Each row is a point on a tangle of strands that fork, close into loops and nearly touch. The rows are in no order.
In the rows, zero is written as 128.
Two points are linked if the straight distance between their rows is under 106. Some points are linked to none.
j_927: [115 105 150  94 160  92 147  93 118 119 147  51 169 128 173  96 113 114
 176  95 107 132 157 202 102]
j_719: [128 122 130 128  97  72 132 113 122 136 133  83 147 149 189 108 129  82
 131  87 106  89 162 179  99]
j_951: [152 155 129 144  87  69 111 103 124 118 143 108 126 191 133 107 100 110
 102 122 114 139 112 190 117]
j_614: [110 165 130 146 131  96 145 114 115  98 122  89 106 136  95 126 137  88
 170 139 142 139 134  95 129]
j_811: [119  94 123 118 118 147 121 145 112 169  92 163 145 119 137 136 109 147
 104 154  97 155  94 157 134]
j_956: [176 126  81 135 118 160 128 125 119  73  77 134 162 118 126 185 105 121
 114 133 129 154 153 101 107]
j_988: [126 141 137  89 152 132 179 128 177  62 156  84  74  81  88 159 186 152
 189 110 153 121 117  88 136]
j_409: [169 130 127 141 185 148 105 125 101 121 147 179 157 129  73 120  80 153
 110 125 122 182 141 174 108]
j_435: [151  86 136  92 165 131 130 117 136 140  99 104 144  78 129 157 137 156
 144 120 116 149 155 177 103]
j_484: [146 117 118 133 168 118 113 117 103 139 138 158 177 120 115 117 105 147
 114 115 116 148 144 176 111]
j_5: [112 155 136 154 138  95 128 127 130 174 143 109 125 132 148  82 148 118
 136 115 173  76 148 111 127]
j_445: [106 177 123 174 121  94 126 111  87 109 111 127 124 171 136 124  93  80
 129 163 191 118 126  82 116]
j_833: [134 140  93 165 121  91 114 116  87 110 142 128 191 171 173 113 105 107
 113  95 107  96 171 148 120]
j_287: [135 149 110 163  92 113 102 123  99 108 118 165 143 190 121 131  80 105
  87 155  97 165  99 147 138]
j_654: [104 147 122 149 110 109 131 147 124 151 132 135 148 133 113  90 155 102
 129 109  81 120 130 122 156]
j_597: [139 135 154 142 168 119  92 117 116 169 149 175 162 125 112  86 117 168
 115 115 137 131 138 155 141]
j_556: [ 95 122  84 139 147 160 150 152 100 102 104 150 157 146 108 142  83  68
 119 169  72 206 121 136 102]
j_243: [152 163 147 155  41  62 116 116 140 143 140 122  95 195 136  92 105  91
  71 131 141 121  86 167 112]
j_667: [ 86  86 120 111 185 139 165 126  99 103  89 109 152  79 152 157 122  79
 172 147  95 175 173 134  90]
j_679: [147  71 102 108 154 140 128 134 108 139  85 136 150  78 159 178 124 151
 124 127 123 133 158 152 100]
j_360: [190 147  69 101  75 173 139 137 158  43 123 112 107 121  90 202 154 128
 101 107  82 144 127 124 129]
j_450: [163  84  99 134 145 132  87 129 109 175 118 164 161 116 165 139 116 192
  84 112 157 100 156 161 125]
j_148: [ 55 125 163  91  92 144 166 175 192 156 131 110  94 123 151 110 162 103
 146 149 133  84  52  65 162]
j_115: [145  94 110 117 178 138 143 137 115 111 114 125 136  62 132 164 153 151
 160 142 163 136 176  87 115]
j_763: [162 125 116 150 107 119  98 136 121 172 125 153 140 130 146 123 140 171
  93 100 137  79 134 134 143]
j_351: [163 188 156 144 144 113  92  82 123 113 192 125 104 171  54  79 108 139
 132 127 114 179 156 174 133]
j_733: [165 133 101 161 115  95  96 113 100 136 121 146 161 158 161 140 116 138
  98 103 137  87 161 148 127]
j_935: [106 141 130 139 184  82 121  88  85 125 137 107 158 145 165 104  93 123
 150 136 197 125 147 138 101]
j_103: [108 100 107 139  82 103 123 131 108 146 111 121 149 143 200 134 138  97
 117 100  90  76 165 144 118]
j_704: [126 162 178 155 161  97  90 107 124 186 176 144 159 148 136  62 114 148
 113 105 171  97 131 141 142]
j_541: [111  59 115 124 110 154 118 134 128 175 103  86 109 103 220 152 165 135
 118 110 165  57 154 116 113]
j_217: [ 77 131 124 143 105 128 132 165 133 175 122 138 140 129 153  92 160 105
 127 116 107  88 121  87 156]
j_925: [ 81 105 106 140 160 131 138 153  90 160 135 181 192 128 145  95 102 105
 112 130  81 147 132 151 124]
j_377: [128 171 101 187 134 125 116 120  94  91 110 144 150 157 128 134 110 108
 131 153 174 123 153  46 130]
j_281: [115 156 132 106 153 124 183 127 175  61 158 121  56 108 110 157 168 152
 176 130 194  95  98  57 134]
j_501: [124 112 171 107 165 164 115 151 163 179 133 147 132  97  67  97 129 148
 125 137  98 162 107 146 147]
j_659: [123 102 171  81 146 149 121 144 183 175 110  90 136  92  96 118 139 135
 132 134  91 158 110 168 144]
j_397: [103 144 171 127 107 132 108 127 141 158 151 154 112 168  86  74 109 114
 106 159  82 193  97 164 150]
j_854: [153 139 118 151  82 115 102 107 105 111  89 149 117 181 140 166  78 124
  93 162 146 147  95 143 123]
j_903: [120 170 132 122 109 116 178 125 163  72 150 110  51 117 116 142 153 120
 143 127 208  67  77  69 108]
j_295: [124 155 131 131 100 114 147 146 163 132 152 101 112 118  88 105 183 114
 156  90  84 108 127 114 163]
j_576: [169 147 111 144 129  91 106  96 114  91 136 104 156 173 118 133  90 128
 120 111 112 146 141 184 112]
j_13: [124  61 114 103 159 176 125 179 138 193 103 164 156  71 151 139 147 155
 112 119 117 116 142 122 126]
j_975: [132 141  86 172 133 119 123 130 103 105 125 125 140 135 160 141 143 123
 135 119 174  92 177  51 129]
j_31: [139 168 127 125 106 131 158 146 166  95 171 121  82 119  81 122 180 142
 153  84 116  90 109  86 165]
j_525: [ 82 104 135 116 189 103 118 105 102 168 136 103 171 126 186  91 114 137
 141 130 165 116 153 146 112]
j_47: [ 86 125 153  85 116 164 163 159 186 133 134 130  94 108 124 127 175 146
 151 126 123 100  62  85 168]
j_364: [141 143 164 134 150 172 113 143 138 148 153 180 104 110  50 101 137 166
 138 139 116 163 115 120 147]
j_947: [ 88  92 138  93 176 123 159 114 113 124 137  82 189 112 159 101 107  93
 169 117  72 161 148 191  99]
j_260: [146 134 150 149 162 141  95 108  96 118 130 188 132 145  88 124  80 158
 122 168 148 176 122 146 118]
j_370: [143 125 100 120  75 134 140 139 123  82 107 110 124 121 145 181 149 100
 124 116 100 105 137 106 126]
j_619: [175 128 130 124 146 140 114  91 117  90  96 117 101 122  96 179  97 154
 126 165 148 191 116 151 113]
j_729: [210 137  75 128  90 161 122 122 147  57  92 107 143 123 107 201 122 127
 106  93 102 141 157 129 114]
j_537: [129  37 117  93 141 174 126 153 124 171  90 134 144  63 186 170 146 150
 114 104 110 112 166 147 110]
j_325: [108 117 142 103 145 151 152 155 159 139 139 133 111  87 116 120 170 167
 159 123 152 101 114  67 159]
j_223: [140  47 113 112 113 168 119 134 133 152 109 116 120  71 206 166 171 143
 116  87 134  64 184 118 125]
j_58: [125 140 150 127 116 178 114 149 129 149 145 189  95 138  53  99 111 136
 107 156  80 190 101 152 143]
j_615: [ 76  95 135 104 158 120 153 114 102 125  76  94 127  94 173 158 130 100
 163 169 128 149 142 114 103]
j_139: [140 135  93 133  98 147 135 133 117  78  89 132 123 133 138 186 125 114
 126 144 129 137 114  76 133]
j_965: [110  92 144 105 131 140 114 139 151 189 106  97 125 104 177 125 151 146
 126 127 168  83 125 117 137]
j_934: [122  93 133  91 166 150 148 147 133 134 116 128 110  60 142 153 167 172
 157 144 168 118 129  82 135]
j_8: [103 152 101 166 125 103 144 120 102 113 123  85 115 128 168 123 146  79
 145 126 190  64 182  57  98]
j_86: [105 150 121 155 151  75 136 101 102 136 134  87 133 135 174 105 124  92
 144 127 198  82 173 112  94]
j_506: [135 147 133 131  80 136 120 141 123 121 124 151  94 149  97 136 131 125
 120 152 115 145  79 118 150]
j_348: [162 134  81 119  49 146 148 154 149  59 126 110 112 128 115 181 167  84
 108  94  46 123 138 119 140]
j_840: [111 112  96 154 104 107 130 141 101 128 134 148 187 148 184 119 111  89
 107  95  53 101 163 157 122]
j_235: [ 97 108 162 103 135  88 140 103 144 146 157  57 181 141 201  81 123  83
 154  77 103  86 165 188 109]
j_557: [154  69  99 138 156 167 102 168 122 194 131 181 155  87 155 129 148 191
  85 112 148 101 154 113 136]
j_680: [183 126 147 134 157 162  95 114 104 108 106 182 115 119  87 168  90 175
 114 167 168 179 122 122 114]
j_907: [ 65 113 117 132 163 124 142 126  83 135  92 143 149 118 156 127 108  98
 144 177 133 156 127 103 120]
j_918: [125 156 143 102 116 153 173 150 231  94 196 130  73 112  73 120 187 167
 151  81  97  99  84  98 180]
j_422: [147 166 129 147 147  91 116  95 114 106 164 103 141 151  82  97 110 121
 139 119 111 157 150 168 125]
j_17: [106 113 160 123 113 131 103 137 139 183 126 151 149 149 127  94 103 130
  98 147  96 149  78 174 150]
j_412: [149 133 163 114  77 139 107 116 133 148 118 144  79 157 104 136 114 147
 107 168 131 169  73 167 143]
j_320: [152  97 106 105 113 151 123 146 115 137  85 150 128 102 138 176 129 156
 106 135 116 131 112 139 124]
j_835: [120 103 149  91 144 115 135 107 140 152 104  91 125 110 125 138 124 134
 146 144 117 167 114 179 120]
j_190: [139 149 117 120 137 128 158 121 136  78 133  83  99  99  83 148 167 124
 176 116 127 132 140  87 133]
j_489: [177 154 115 130 131 111 108  76 123  76 115  87 120 162 103 153  84 133
 125 145 144 181 144 173 113]
j_275: [125 144 171 104 129 163 150 155 234 131 197 157  86 121  82 111 165 189
 139  89 129  79  78  81 186]
j_568: [145 168 175 158 130 105 106 111 141 168 153 133 106 137 105  78 138 142
 130 114 181  92 124 124 136]
j_587: [101 131 174 119 191  99 105 100 127 190 159 102 179 139 157  72  99 147
 130 114 183 108 132 157 131]
j_112: [ 73 106  99 138 152 139 143 149  78 137  96 178 170 139 148 125  93  88
 115 169  92 166 116 130 113]
j_222: [118 152 115  84  82 163 161 146 184  75 172 128  38 132  70 133 170 130
 127 143  91 160  64 108 169]
j_121: [159 173 144 153  91 127 104 122 122 117 151 155  93 167  68 117 125 137
 117 131 119 138 115 125 151]
j_309: [156 111  90 134 158 148 125 128 108  76  87 127 162  98 148 180 116 129
 138 148 163 141 185  75 103]
j_592: [ 86  88 110 112 168 125 157 120  88 104 111 117 170 121 156 132  98  83
 146 148  77 172 152 172  88]
j_655: [111 183 147 154 103 109 140 117 115 104 131 121  83 157  97 119 126  89
 147 159 173 129  98  81 125]
j_818: [152 147 182 128  52  97 104 109 147 160 135 130  82 192 125 107 103 126
  81 148 143 148  70 180 119]
j_673: [127 162 150 123  91 110 146 120 136 110 121  99  62 128 120 140 139 108
 143 150 187 111  74 101 114]
j_731: [123 138 154 129 149 156 149 155 188 141 194 160 100  95 102  97 168 190
 163  95 159  80 111  52 172]
j_292: [135 130  81 145 113 139 126 142 105 103 110 153 155 165 106 140  85  95
  88 145  65 188 116 158 121]
j_72: [173 194 175 147  99 122  83  96 132 128 173 137  69 186  53 101 117 155
 115 138 134 154 134 160 127]
j_132: [ 66 110 128 118  91 155 153 181 158 171 125 129 117 130 175 109 163 118
 128 133 127  66  88  66 167]

A fork is a point with three links, a tip a point with one. Leave the first point through the second and follow the links. Name the first fork or tip that comes.
j_450, j_763 => j_112
j_17, j_397 => j_679
j_422, j_351 => j_576
j_592, j_947 => j_537
j_275, j_918 => j_325

A piece is two or more points that can be reached from each other along the links. Count, over all rows, the pieces, the separate loops (a circle has one, a figure eight two, a Y none), the forks (points with three links) and the tips (points with one).
pieces => 3
loops => 6
forks => 9
tips => 3

Name the points in between on the shortest way along the links from the first point to the second, in order.
j_501, j_292 => j_659 j_835 j_435 j_679 j_537 j_13 j_557 j_450 j_763 j_733 j_833 j_840 j_103 j_719 j_235 j_927 j_947 j_592 j_667 j_615 j_907 j_112 j_556
j_951, j_975 => j_576 j_489 j_619 j_680 j_260 j_409 j_484 j_597 j_704 j_568 j_5 j_86 j_8
j_729, j_132 => j_956 j_309 j_115 j_934 j_325 j_47 j_148
j_295, j_370 => j_31 j_918 j_275 j_731 j_325 j_934 j_115 j_309 j_956 j_139
